Points, in no order, along strands that fork and pass close to each other.
Two points are linked if the straight distance between their rows is under 899. Some points are linked to none.
Q_274: 255 42 143 341 -173 101 100 -191 -283 258 373 -279 18 -241 6 386 -57
 -164 93 66 -12 73 -17 8 -240 -108 291 -177 -49 74 -130 127 131 -38 -228
 103 96 401 -206 484 150
Q_503: 246 184 129 191 39 -258 -204 274 225 -145 -327 223 130 378 -69 -283 17
 -323 -63 -10 -133 -225 -4 -70 149 129 -183 271 -22 -257 40 -351 -131 13
 177 -56 -31 -192 262 -94 -86
Q_59: -319 197 -115 -307 -135 -92 466 210 -37 -138 18 -69 -68 -37 227 -3 12
 -33 498 183 191 -219 -122 66 44 230 -101 140 -35 -166 -206 276 155 128
 14 29 106 -145 114 -144 -61
Q_313: 374 132 141 523 -127 18 -190 -186 -219 90 66 12 13 37 26 56 -1 -207 -118
 -101 -58 20 -53 57 -105 30 119 33 -32 -1 -69 -280 15 -67 13 154 -24 280
 -183 383 128
Q_109: 107 -67 186 212 195 4 -183 -100 -96 117 298 2 90 206 -151 -28 12 113 -70
 292 -67 -105 156 53 84 64 -36 101 80 74 95 -35 55 102 53 263 -98 33 44
 82 214
Q_341: 455 340 -112 -312 -112 -133 -355 221 100 -14 -368 -6 -78 127 -251 32 12
 -45 -322 158 -159 14 -50 -215 21 -211 -13 130 -158 -56 -3 -86 91 -40
 385 113 310 -16 113 13 289
Q_785: -146 -399 -62 -16 276 148 -207 -38 103 -111 193 104 84 250 54 -172 -98
 219 -230 -55 -3 -86 16 -22 172 55 -206 166 172 -31 403 -237 -200 -40 23
 45 -402 -306 104 76 115
Q_883: -190 -392 0 167 1 -147 217 -213 41 185 40 244 -19 -376 94 232 -55 160
 -122 -187 178 217 83 27 3 63 112 -474 150 -105 87 -8 54 -80 -294 -214
 274 168 -175 -140 -346
Q_240: 6 158 -212 -278 38 -230 -256 476 194 -80 -132 96 195 262 -25 -56 85 -100
 -118 61 -196 -33 -123 -218 380 49 -221 490 -31 -171 397 -140 -75 -76
 194 92 153 -291 247 -62 24
Q_641: -114 14 -232 -338 -285 110 370 -19 -294 77 83 -199 -149 -180 249 306
 -179 -7 147 63 220 19 -241 11 -117 77 102 149 -41 -17 -126 190 165 85
 -65 88 31 -1 -203 262 97
Q_239: -283 263 79 -20 129 -304 91 289 55 -129 142 64 56 287 47 -109 55 -94 291
 150 11 -277 -30 35 310 176 -216 323 0 -267 -36 84 -112 227 -37 -33 37
 -242 230 -282 -103
Q_294: -249 -223 16 115 222 273 13 -229 -176 -73 495 -38 -57 133 -162 55 -31
 384 56 129 25 37 132 64 264 -118 -109 253 92 90 365 40 -203 85 -18 71
 -257 -4 -91 -81 465
Q_917: 23 244 -145 -582 -50 -281 310 397 -77 66 -4 -421 43 -156 -61 317 99 157
 136 323 148 34 -118 -77 56 175 -98 116 -66 81 -201 444 478 -109 157 148
 471 105 -2 -167 -57
Q_164: -596 391 103 44 -142 430 312 -181 -1 -306 82 6 -203 -94 120 -147 -143
 -139 534 -98 15 39 -76 162 -123 -174 94 7 -134 7 7 78 -363 103 -208
 -224 -564 -183 -38 -221 293
Q_189: 121 465 279 -27 -491 313 -85 -313 5 -56 52 -163 -313 -227 -163 27 28
 -343 274 -94 -233 141 -82 111 -262 -190 159 -217 -152 -19 -99 -88 -116
 -81 -33 -98 -60 306 -238 74 239
Q_20: -261 218 -158 -438 -306 207 130 74 36 -197 -266 60 -146 -57 81 -149 -118
 -254 231 -32 45 -102 -237 -4 -210 7 69 124 -94 -31 -145 11 -21 116 110
 -89 -188 -243 -81 107 59
Q_766: -61 471 64 -497 -163 -382 188 247 -21 53 256 -445 -57 -213 -81 361 172 7
 223 110 138 40 -194 226 17 320 -67 -82 72 -52 -381 337 441 -133 82 48
 558 216 -133 -233 -234
Q_263: -139 0 -31 249 -141 -123 204 -70 34 -196 80 252 -35 64 482 -77 -331 -228
 19 -236 134 -149 -230 34 44 117 53 54 107 -306 15 -346 -274 160 -207
 -213 -271 -220 92 186 -187
Q_895: -329 -290 -210 -214 -5 -74 480 -63 -130 -2 270 -187 -45 -33 571 285 -221
 304 108 186 334 -20 -140 -27 131 82 -18 -40 -3 -78 101 382 175 152 -19
 107 139 -121 -73 67 17
Q_228: 468 -45 325 207 210 -210 -272 -3 194 153 -81 -167 263 108 -100 -118 104
 -336 -289 -78 -48 2 179 -51 -189 207 109 -449 252 -2 -284 -257 140 -150
 -46 -12 204 354 59 77 -432
Q_593: 446 193 105 -76 -10 -130 -53 168 -148 210 -34 -294 138 -14 -64 249 15
 -293 -187 124 105 49 -41 -131 -216 44 197 -129 85 88 -437 67 364 -59 43
 175 300 295 -146 308 -94
Q_286: -180 -122 108 -24 -147 26 137 -115 137 -69 -3 6 -128 -106 302 -73 -71
 -172 56 -45 41 -70 -67 25 -248 79 64 -294 36 35 -107 -8 -50 114 -273
 -166 -106 -28 -84 124 -242
Q_317: -35 256 -238 -74 -191 218 -43 177 -1 -175 -537 370 -110 -86 -187 -168
 107 -99 57 -269 -49 119 -48 -67 96 -297 45 319 -234 -149 143 -64 -70
 -14 165 -186 -222 -217 163 -161 282
Q_8: 361 174 -255 -136 -56 -68 -175 328 120 -83 -681 154 24 43 -128 -218 69
 -185 -138 119 -167 -14 71 -282 -37 -272 -33 143 -190 33 50 -52 -39 -128
 313 -55 216 -1 279 2 72
Q_855: -46 244 287 487 33 -60 -267 5 125 -143 184 244 -75 330 -67 -249 -70 -264
 119 -225 -107 -122 22 160 221 128 -175 213 -54 -344 229 -450 -280 47
 -60 -186 -342 -268 171 -184 67
Q_198: 198 212 -82 -422 -107 -129 81 295 111 1 -561 -106 93 -153 -123 -28 56
 -224 -144 22 18 -7 -31 -217 -68 -4 -69 -47 133 34 -153 -36 181 -95 93
 -102 461 248 6 -54 -297
Q_621: 60 -275 -26 -131 -33 354 -1 -129 -258 192 25 -182 -117 -240 -309 455 8
 283 -191 -162 -69 341 47 -53 -194 -215 226 -112 -94 298 -18 284 97 -124
 -132 -37 -8 145 -360 147 72
Q_527: -292 319 46 -357 -74 -372 260 226 181 -140 94 -172 -95 3 72 -18 118 8
 414 202 91 -158 -82 159 141 330 -274 11 -5 -113 -285 271 145 13 55 -61
 337 -16 63 -374 -303
Q_436: 140 -28 -249 -309 -28 -165 243 305 -14 163 -307 -176 236 -154 195 175
 -74 -74 -138 160 147 1 -118 -264 -102 78 -6 -31 123 128 -182 120 256
 -103 -38 83 376 178 -54 213 -282
Q_158: -62 352 -45 -61 2 -183 29 276 -123 -70 88 54 -21 182 -66 62 83 -14 235
 221 9 -140 -43 0 267 19 -69 458 -107 -166 9 194 -3 260 177 152 89 -141
 180 -82 304
Q_889: 42 129 459 23 122 -275 -117 -36 167 21 243 -109 66 194 20 -57 72 -201 -3
 190 -108 -169 62 72 4 321 -66 -203 153 -26 -175 -112 101 24 -162 98 182
 79 35 -151 -247
Q_280: -312 -250 -121 -125 361 -327 468 51 -30 43 355 -177 327 287 517 174 -112
 360 44 272 309 -250 -53 -59 410 223 -139 156 115 -181 171 275 140 117
 77 216 304 -152 193 -122 -125
Q_706: -390 394 -51 -194 -220 255 270 0 -61 -264 0 -18 -174 -7 147 -162 -162
 -258 568 49 84 -211 -187 160 -176 -2 96 64 -155 -119 -165 88 -123 220
 61 -82 -396 -290 14 -34 268
Q_606: 133 -125 -17 -364 -34 317 -113 -51 -159 75 -170 -62 -188 -107 -497 240
 77 314 -187 55 -203 307 85 -159 -89 -392 141 -43 -244 318 -25 319 134
 -74 108 -59 26 31 -124 -20 299
Q_346: -391 -94 -55 6 32 14 195 162 54 -175 62 231 -13 102 341 -170 -179 -56 95
 -126 165 -170 -140 -22 148 -37 -101 168 10 -183 225 -64 -248 180 -174
 -203 -311 -382 106 -50 -41
Q_613: 45 -161 -59 505 267 236 -224 -77 68 -99 -210 280 -102 124 -192 -442 43
 67 5 -276 -51 -9 243 81 -34 -255 -29 117 -209 68 141 -110 -279 -59 141
 -143 -564 -256 246 -155 209
Q_764: 564 -175 -218 91 195 20 -353 56 -41 209 -233 -10 269 53 -168 -84 5 0
 -522 -83 -93 62 84 -124 -65 5 -33 46 70 151 15 -195 172 -250 245 209 13
 42 49 263 -71
Q_457: -288 -83 158 -224 97 154 -118 -153 57 -176 318 -60 -191 61 -206 20 52
 360 60 178 -175 140 100 24 209 -70 -177 37 -10 219 200 159 -58 99 -13
 -21 -196 -106 -223 -276 313
Q_214: -253 249 -5 -398 49 -395 35 321 254 -99 -104 -38 46 20 -133 -69 174 147
 112 243 -58 -61 -28 14 299 152 -324 113 18 -29 4 190 84 13 57 -79 418
 -40 77 -477 -212
Q_998: 192 303 402 438 -253 259 -174 -401 57 24 158 -15 -217 -187 -216 -102 115
 -286 286 -2 -310 82 179 90 -145 -291 85 -262 -186 51 64 -104 -186 -66
 -108 -99 -92 272 -20 -32 209
Q_810: 191 -473 -410 81 369 2 -44 75 -115 247 -106 4 413 1 -167 -162 60 370
 -276 139 10 -45 176 -115 -76 -96 33 24 79 312 168 113 21 -125 168 258 9
 21 176 214 -83
Q_28: -38 400 -204 -60 -164 66 1 281 -103 -99 -271 230 -98 52 -131 -68 54 -177
 235 26 16 -38 -118 -79 92 -187 65 372 -229 -174 -8 21 -106 190 305 52
 -114 -202 107 51 467
Q_961: -7 309 297 169 -14 -101 -263 -95 142 -105 77 185 -160 123 -265 -200 111
 -108 69 -9 -187 -97 163 164 172 50 -152 74 12 -129 109 -263 -108 83 -40
 -122 -47 -73 97 -342 3
Q_612: 200 42 20 507 43 -61 -186 142 151 -143 -270 357 55 300 15 -314 -32 -301
 -69 -362 -24 -145 45 56 146 114 -126 266 -67 -364 143 -416 -147 -50 63
 -168 -352 -243 203 -5 1
Q_224: -69 184 -186 -168 -171 -171 -90 48 -130 -42 154 39 25 47 283 278 -152
 -55 -192 -224 39 18 -480 55 337 225 -68 398 92 -282 106 -273 -117 89
 -47 117 45 -128 -133 200 -54
Q_218: -143 142 -17 299 -39 448 -34 -37 -19 -266 -240 97 -173 93 125 -315 -141
 -200 224 -298 -43 86 -78 113 -254 -289 127 86 -225 66 1 -61 -476 26 59
 -174 -735 -293 20 95 311
Q_303: -159 -148 -49 -47 -304 88 248 -185 -36 80 10 47 -149 -476 130 330 -77
 -22 25 -249 135 232 -120 49 -183 26 233 -383 110 -85 -52 61 97 -62 -304
 -183 193 226 -313 60 -212
Q_672: -309 521 -168 -470 -319 -57 4 258 101 -227 -43 62 -117 -23 -45 -83 2
 -293 316 -103 -6 -168 -378 143 104 174 -50 312 -36 -243 -97 -78 -137
 158 178 -104 -48 -272 25 -67 -6
Q_765: 240 29 128 -167 -85 79 -231 29 122 6 -245 -97 -192 5 -185 -203 165 -104
 -74 105 -143 13 174 -97 -286 -227 117 -350 -120 158 -260 112 7 101 147
 -52 28 45 33 8 29
Q_285: 244 379 171 355 -114 -136 -238 -50 -194 19 171 80 -31 182 -25 147 -12
 -186 -49 -15 -83 -5 -186 109 162 129 10 351 -24 -194 -10 -255 -45 74
 131 215 51 135 -112 198 300
Q_196: 312 240 60 57 -160 -111 62 -36 -330 202 257 -250 66 -30 126 402 -106
 -153 -109 92 66 -1 -211 28 -83 130 187 101 25 -52 -266 1 276 11 -78 191
 180 225 -225 395 100
Q_216: -90 -102 241 -156 -193 507 -45 -271 -68 1 122 -202 -259 -239 -361 392 82
 161 57 -202 -265 456 105 -11 -209 -200 186 -265 -73 250 75 266 -54 -151
 -169 -186 27 291 -417 -95 126
Q_148: -128 -2 296 -199 -104 -57 -63 -54 148 -18 246 -233 -78 -59 133 93 54
 -102 94 131 -29 13 -27 76 -136 211 -51 -318 80 63 -146 139 175 81 -166
 69 130 69 -190 -26 -154
Q_994: -110 -36 100 -228 191 -290 84 159 80 96 87 -62 180 -63 -77 135 100 202
 -72 235 46 -4 95 -32 180 213 -187 -48 178 86 -16 167 283 -34 -17 98 353
 105 -41 -289 -159
Q_967: 42 -278 69 -84 211 -85 -135 36 256 77 -296 79 151 -83 -338 -176 194 194
 -236 41 -40 56 351 -114 2 47 -158 -261 146 160 128 -15 165 -171 -37
 -105 196 108 53 -316 -312
Q_626: -30 -53 -49 2 294 -190 -183 238 82 3 36 188 325 319 -172 -81 58 47 -165
 116 -122 -141 48 -113 387 209 -224 393 169 -182 328 -237 -17 -34 147
 176 70 -176 283 -142 23
Q_775: 152 -149 -10 5 127 28 -29 42 -220 263 132 -84 149 -69 -184 275 5 190
 -248 200 59 26 66 -79 -2 9 66 89 84 130 -28 146 280 8 58 170 82 136
 -126 119 126
Q_828: 22 146 -347 -354 -156 0 216 290 -249 98 -118 -149 31 -15 94 204 -82 -30
 15 201 130 -36 -257 -159 21 -11 14 402 -89 -8 -49 181 251 42 89 152 178
 -57 -52 288 169
Q_661: 274 -301 -105 668 154 113 -144 -273 -184 154 34 207 25 -103 -242 -180 95
 85 -95 -262 -43 -10 292 144 -144 -114 83 -45 -3 129 67 -107 -122 -108
 -50 49 -197 168 131 130 -32
Q_541: -116 322 -8 -234 -206 -106 -207 169 112 -220 31 97 -140 83 68 -36 -2
 -172 -22 -233 -122 -70 -325 94 221 165 -202 364 30 -225 108 -230 -175
 112 35 -65 -135 -233 -84 -55 -7
Q_197: -53 38 -53 191 -248 360 27 -192 23 -206 -191 123 -198 -108 213 -106 -139
 -201 56 -441 -58 84 -119 114 -174 -142 129 22 -59 18 -9 -263 -312 -51
 -166 -269 -505 -75 -61 139 32
Q_721: -140 -194 -260 -199 -13 178 322 93 -282 157 -70 -59 -31 -213 -107 265 30
 390 -29 117 130 120 -46 -127 41 -288 147 275 -170 229 86 398 244 -7 -17
 -20 92 47 -121 76 231
Q_56: -244 -4 -163 -524 -181 178 298 97 -114 -38 -113 -159 -166 -174 -129 200
 107 241 230 207 83 136 -94 -47 -74 -133 21 29 -172 147 -133 465 333 -1
 44 -35 131 -15 -164 -81 158
Q_446: -210 -242 -93 340 198 387 104 -187 -244 -118 180 86 -120 5 77 18 -73 270
 86 -185 103 89 81 17 133 -322 68 266 39 102 261 -5 -402 121 -61 -34
 -436 -49 -25 58 394
Q_874: 237 316 -71 55 -140 120 -166 51 221 -185 -730 266 -145 69 -183 -426 87
 -225 17 -171 -90 -69 131 -5 -213 -383 169 -120 -358 -167 -120 -54 -189
 7 344 -252 -185 -195 297 -184 225
Q_277: -211 -334 97 124 83 -147 155 -361 43 85 490 -25 -16 -56 481 198 -308 91
 -131 29 106 65 -92 27 34 263 71 -432 170 -59 120 -67 -112 97 -222 7 24
 7 -79 116 -190
Q_840: -265 -148 48 -33 325 -120 -97 95 149 -68 155 154 185 250 -227 -207 94
 282 -5 263 -9 -185 226 -53 315 115 -300 164 85 -26 296 -61 -25 36 -7 26
 0 -223 149 -339 -2
Q_663: -77 286 136 -480 -302 191 -105 -116 186 -176 -255 -81 -314 -50 -252 -191
 136 -142 129 52 -120 7 20 -19 -237 -205 103 -281 -175 46 -211 83 -7 104
 154 -212 9 -47 -14 -250 114
Q_393: 246 101 426 157 -127 207 -215 -273 101 80 340 -358 -100 -125 -177 86 129
 -278 219 102 -268 135 138 21 -255 -121 79 -476 -96 160 -38 88 -11 -37
 -164 16 66 345 -112 197 121
Q_865: 622 -88 -98 -43 94 -74 -336 132 -26 229 -380 -215 108 -12 -199 -92 124
 -164 -342 -62 -58 68 109 -182 -333 -173 118 -236 -37 243 -262 26 134
 -115 239 167 147 171 -26 328 -167
Q_223: 110 341 -66 -414 -181 -147 -308 276 135 -129 -201 32 -100 106 -111 -73
 64 -134 -124 52 -190 -68 -200 -105 175 13 -162 253 -53 -75 76 -103 -21
 82 214 33 130 -201 110 -85 62
Q_231: -57 96 178 -270 45 -299 55 -39 44 160 587 -431 127 -41 418 489 -88 33
 -66 85 161 142 -307 141 59 435 -5 -291 155 -38 -245 132 343 -103 -141
 248 365 67 -215 -37 -278
Q_594: 570 -289 -15 404 159 -91 -306 -262 36 202 35 -41 312 9 -10 -124 1 -136
 -389 -371 -72 27 150 58 -242 171 160 -404 247 7 -198 -303 101 -230 -44
 103 -38 257 34 311 -384
Q_37: 101 -245 18 291 -37 -78 38 -140 134 -70 -56 150 -36 55 426 -243 -161
 -159 -102 -218 17 -125 -43 42 -237 104 97 -224 29 -18 -86 -276 -244 55
 -220 -195 -332 -133 96 266 -349
Q_4: -14 -232 -317 -197 114 10 129 161 -179 203 -18 -60 196 -42 153 219 -65
 233 -224 209 177 -6 -78 -204 125 -74 -3 268 17 127 217 185 202 18 20
 125 143 -31 -55 148 24
Q_939: 224 -311 -44 417 211 219 -251 -240 -41 9 -134 105 -100 -8 -363 -371 192
 194 -1 -239 -187 116 353 142 -244 -302 96 -136 -192 305 -51 40 -259 -87
 141 7 -375 -29 188 -46 48
Q_987: 283 -321 -37 254 72 65 -60 -162 -192 311 265 -208 144 -222 35 260 -24 -5
 -178 -153 36 109 56 6 -294 -18 277 -396 95 165 -164 95 50 -29 -229 119
 25 244 -195 444 -121
Q_852: -34 335 149 52 -27 -179 27 99 45 -63 -120 154 -112 -37 -274 -87 161 -65
 155 128 -54 -111 185 32 99 -37 -106 94 -47 -71 -116 -3 27 181 -6 -123
 210 67 111 -421 -20
Q_14: 92 -515 -219 22 62 218 -82 -113 11 17 -287 77 -58 -183 67 -215 15 151
 -181 -416 -47 131 61 29 -191 -206 80 -96 -78 250 -11 -15 -148 -142 -77
 -144 -325 -114 21 130 -275
Q_99: 184 -134 299 252 243 -258 -119 -75 209 51 -23 27 279 278 111 -186 -17
 -203 -190 64 -79 -187 97 26 -69 339 -11 -199 225 -60 -139 -361 -34 -65
 -164 27 -8 75 176 27 -428
Q_516: 168 -232 -164 239 232 98 -159 42 -141 116 -115 115 78 132 -158 -154 42
 190 -123 135 -8 -63 188 -82 -13 -194 9 194 -103 197 114 72 -55 48 217
 172 -185 -41 128 196 199
Q_332: 23 -263 -179 -334 -207 142 37 -53 -33 135 -208 -88 -35 -336 111 236 -75
 -41 -289 -250 129 200 -140 -99 -243 -13 156 -391 89 81 -111 85 170 -123
 -186 -79 160 87 -342 215 -319
Q_723: 400 88 200 425 -177 -28 -276 -153 78 -36 -147 30 -82 82 57 -298 73 -371
 -66 -162 -158 -66 47 94 -239 10 39 -173 -73 -17 -185 -290 -71 -49 25
 -84 -134 174 -37 269 -58
Q_105: -61 -135 254 369 2 -29 -24 -364 61 -6 472 43 22 105 327 -2 -209 -114 38
 -6 -71 -103 -58 109 22 190 7 -156 127 -78 142 -313 -272 27 -284 -1 -189
 29 55 143 -104
Q_587: -344 31 -301 -218 -22 136 70 380 119 -229 -361 267 59 -53 -28 -229 126
 10 110 -110 -23 31 -66 -183 223 -255 -102 335 -91 -90 355 33 -76 -42 9
 -209 -106 -332 198 -208 73
Q_256: 26 -242 27 131 -10 -45 -5 -88 132 44 -244 172 -17 -205 -54 -64 118 21
 -180 -212 30 34 186 30 -55 14 -8 -216 158 4 16 -112 101 -86 -217 -220
 85 151 -8 -235 -360
Q_842: -246 77 134 198 -32 10 151 -140 -112 1 117 227 -110 -184 -163 48 125 156
 177 45 30 19 198 124 170 -123 -26 76 22 1 93 73 49 126 -215 -121 19 89
 -22 -316 120
Q_825: -221 -470 -378 19 230 82 171 -62 -198 49 110 87 78 26 350 41 -177 317
 -186 -95 266 -56 -101 -178 236 -188 56 243 111 -18 393 43 -206 130 34
 42 -72 -184 116 288 124
Q_142: 192 135 -3 227 -220 292 -150 -107 -163 -22 -22 -129 -305 109 102 25 -118
 -153 141 35 -59 98 -93 18 -250 -165 138 116 -230 187 -95 18 -256 129
 152 152 -295 53 -154 356 460
Q_119: 286 -321 -211 520 269 -114 -50 -60 -97 142 -124 296 265 88 -20 -194 -14
 77 -226 -134 49 -138 229 39 -24 67 -26 57 145 -39 46 -246 -104 -121 52
 107 -90 83 253 176 -185
Q_64: -147 -154 245 376 239 50 6 -150 -36 -23 412 -32 16 286 -12 -230 30 80
 257 389 -29 -255 274 43 -57 -31 -83 -77 -54 99 27 64 -114 187 -35 88
 -239 -71 118 23 149
Q_997: -73 81 -87 -32 -254 66 28 -177 -157 -14 155 30 -171 -175 175 333 -190 0
 -132 -240 7 115 -256 83 110 83 1 192 123 -91 90 -187 -94 55 -166 -11
 -73 81 -259 90 58
Q_559: -311 -321 -68 -3 120 48 166 -50 -21 -7 13 193 -19 -139 31 11 46 347 -7
 59 110 42 98 -49 135 -91 -65 23 42 133 180 148 70 17 -147 -92 -1 -72
 -58 -173 -34
Q_424: -132 -392 81 -54 329 -83 -9 -24 170 164 114 -21 297 -31 -251 57 95 333
 -146 226 54 70 321 -3 -4 157 -65 -360 245 159 61 162 260 -84 -62 85 212
 148 -106 -219 -154
Q_853: 133 291 561 303 -110 -31 -319 -332 202 37 318 -64 -73 35 -221 -199 143
 -233 139 123 -287 -72 147 118 -11 16 -113 -268 -54 -29 78 -224 -79 -43
 -163 -68 71 162 35 -183 6
Q_704: 323 -355 -94 482 199 -141 11 -257 -183 263 140 74 261 -48 111 49 -106 10
 -266 -131 79 -34 111 35 -137 125 212 -239 239 -13 -102 -188 -77 -24
 -131 130 -13 248 67 338 -251
Q_675: -2 308 151 -468 -177 -226 190 209 108 31 -50 -267 -143 -219 -281 142 190
 -123 277 130 138 35 82 33 -125 98 -7 -308 33 -77 -359 305 359 -1 70 -58
 532 298 -72 -282 -117
Q_369: -367 -108 23 -9 225 -316 360 190 76 -70 145 -13 158 290 391 -67 -100 73
 250 268 193 -325 -30 -54 249 239 -185 117 40 -162 15 176 -7 160 -93 19
 112 -217 176 -192 -258
Q_983: -441 -267 -242 -183 161 6 218 229 114 -167 -263 222 93 -74 -21 -206 144
 352 101 153 80 33 134 -170 228 -244 -157 138 -146 126 310 194 17 -89
 -53 -203 66 -219 64 -308 -9
Q_310: -190 -56 -22 -408 -84 -93 334 137 2 -4 118 -334 -83 -173 134 233 45 210
 228 231 183 67 -31 32 -51 179 -106 -148 -25 38 -171 467 447 -61 3 103
 278 15 -209 -118 -31
Q_790: 291 221 123 288 13 -109 -237 82 230 -99 -421 235 -101 217 -169 -415 48
 -246 18 50 -85 -214 233 -39 -77 -149 -58 -13 -163 -91 -101 -182 -155 38
 231 -136 -142 -87 268 -204 64
Q_194: -80 60 -70 -35 -272 309 42 -144 -179 -51 -173 200 -222 -275 -151 147 33
 51 -21 -314 -63 237 -65 74 5 -166 75 140 8 53 77 -119 12 -5 -134 -191
 -99 115 -182 -51 85
Q_872: -284 -380 129 14 252 -118 145 -173 80 82 530 -135 175 122 300 145 -101
 292 -34 262 132 -74 37 48 111 254 -89 -295 170 24 89 133 108 49 -105
 194 67 -41 -77 -13 -100
Q_801: 137 496 223 253 -275 72 -175 -116 -103 -72 216 -76 -251 107 -43 82 -35
 -192 200 101 -180 26 -105 148 -8 -54 24 188 -198 -47 -29 -72 -173 113
 156 145 -109 97 -93 104 511
Q_974: 68 344 -165 -215 -122 -96 69 445 251 -182 -639 173 86 96 -79 -353 16
 -324 93 93 -37 -147 7 -204 -10 -131 -102 176 -142 -157 -29 -69 -162 46
 233 -181 102 -138 339 -146 -17
Q_682: 445 -83 -90 158 209 -143 -292 73 -64 115 -157 59 369 304 114 -1 -86 -115
 -477 -9 -15 -42 -166 -96 70 235 7 172 156 -57 -45 -399 61 -150 189 287
 16 -11 76 324 -97
Q_6: 74 -399 -407 449 398 1 -46 166 -47 82 -193 306 308 150 -25 -317 -1 145
 -121 -158 130 -155 196 -93 124 -117 -71 286 63 -67 353 -177 -222 -146
 146 42 -201 -125 422 115 -64
Q_640: -66 3 52 -360 -55 240 -204 -103 84 -184 -98 92 -233 6 -378 -15 103 292
 -68 51 -238 219 135 -98 110 -378 -45 39 -213 207 108 105 -54 30 152
 -100 -74 -132 -54 -271 373
Q_392: 14 -73 -31 -275 83 -264 280 170 -28 180 86 -280 266 -118 384 431 -128 19
 -141 139 284 95 -149 -99 -1 282 58 -211 171 -21 -251 217 389 -58 -118
 197 447 120 -118 35 -328
Q_630: 346 -53 58 289 279 -190 83 -5 -255 402 262 -32 540 55 -152 376 -64 63
 -360 143 136 -19 53 5 50 243 224 -13 301 7 -115 -166 251 -117 13 287
 263 339 41 117 -54
Q_365: -376 114 -194 -313 -247 -3 541 -45 -199 -103 315 -213 -175 -108 455 236
 -137 113 442 66 295 -118 -264 144 5 225 -21 118 -24 -185 -89 275 116
 136 -13 77 23 -103 -69 23 49
Q_533: 468 161 117 -285 -64 -57 -169 159 64 75 -318 -253 -81 -52 -237 20 105
 -237 -146 144 36 47 87 -201 -308 -218 153 -330 3 101 -371 166 208 20
 198 58 350 282 -28 159 -39
Q_698: 69 -387 -92 250 -6 294 -95 -385 -18 -67 68 57 -177 -146 190 -19 -166 88
 -185 -435 -105 163 59 95 -97 -107 81 -77 49 101 129 -235 -304 -121 -189
 -147 -432 44 -60 93 -88
Q_425: -420 -375 -45 -92 417 -180 131 -22 169 14 311 33 338 249 26 -95 -8 478
 -39 317 148 -148 105 3 313 264 -255 -64 214 -26 299 80 96 -49 -6 153
 101 -158 33 -223 -117
Q_385: -342 100 285 -88 33 -371 103 -124 154 50 613 -246 -46 -31 381 260 -54
 112 186 72 25 18 -256 292 213 455 -109 -235 121 -163 -88 85 102 -76
 -201 115 339 34 -120 -224 -339
Q_632: -437 -128 217 -186 -87 -107 150 -122 248 -30 391 -231 -189 -134 307 177
 -55 198 224 67 70 156 -108 195 -6 237 -170 -375 37 -33 -15 237 109 -37
 -203 49 157 -51 -370 -185 -169
Q_151: 422 301 191 259 56 -295 -244 85 -82 53 -150 39 163 326 -38 51 22 -252
 -201 80 -91 -82 -129 -12 116 189 -3 171 79 -138 -238 -341 80 -50 198
 194 210 173 26 148 -1
Q_67: -249 197 147 -121 -313 584 138 -334 -109 -118 -113 12 -279 -255 -219 169
 37 87 213 -303 -196 437 -7 106 -145 -278 197 -18 -83 181 39 57 -209
 -147 -139 -248 -191 172 -231 -224 165
Q_696: -131 -377 -194 482 324 332 -63 -54 -101 -100 -4 210 -40 122 50 -310 -98
 163 13 -450 119 14 91 30 96 -296 -47 244 -48 -16 321 -157 -446 -67 17
 -122 -674 -296 180 47 318
Q_440: -113 420 169 -128 -317 404 63 -287 40 -171 -174 -18 -300 -135 -203 -167
 25 -269 362 -19 -178 112 5 127 -333 -300 300 -249 -223 52 -241 8 -212
 89 77 -206 -211 70 -63 -101 273
Q_204: 9 -704 -429 27 286 48 -14 -37 -6 145 -138 117 197 -147 46 -237 23 390
 -227 -214 14 80 130 -90 -111 -202 48 -89 -6 280 188 86 -124 -201 -47 20
 -103 -99 177 124 -328

A fork is a point with three links. Follow the links from the first point to the second and name the forks in between, in order.
Q_392 / Q_20 -> Q_148, Q_704, Q_119, Q_541
Q_997 / Q_998 -> Q_119, Q_704, Q_533
Q_895 / Q_218 -> Q_365, Q_4, Q_109
Q_164 / Q_704 -> Q_541, Q_119
Q_853 / Q_198 -> Q_998, Q_533, Q_704, Q_148
Q_158 / Q_632 -> Q_961, Q_998, Q_533, Q_704, Q_148
Q_216 / Q_228 -> Q_119, Q_704
Q_994 / Q_766 -> Q_365, Q_4

A fork is a point with three links, a tip a point with one. Leave the first point through the second and follow the links. Name the first fork or tip that comes.
Q_332 / Q_303 -> Q_365
Q_239 / Q_158 -> Q_961
Q_852 / Q_842 -> Q_280
Q_446 / Q_294 -> Q_541
Q_194 / Q_67 -> Q_119

Follow the links from the first point to the second, and from the first to the third. Name the last point that the two ways share.
Q_105 / Q_164 / Q_228 -> Q_541
Q_204 / Q_883 / Q_675 -> Q_4
Q_28 / Q_606 / Q_612 -> Q_961
Q_640 / Q_436 / Q_801 -> Q_704
Q_99 / Q_874 / Q_541 -> Q_704
Q_6 / Q_801 / Q_961 -> Q_533
Q_874 / Q_983 / Q_392 -> Q_961
Q_632 / Q_151 / Q_853 -> Q_533
Q_698 / Q_214 / Q_310 -> Q_4
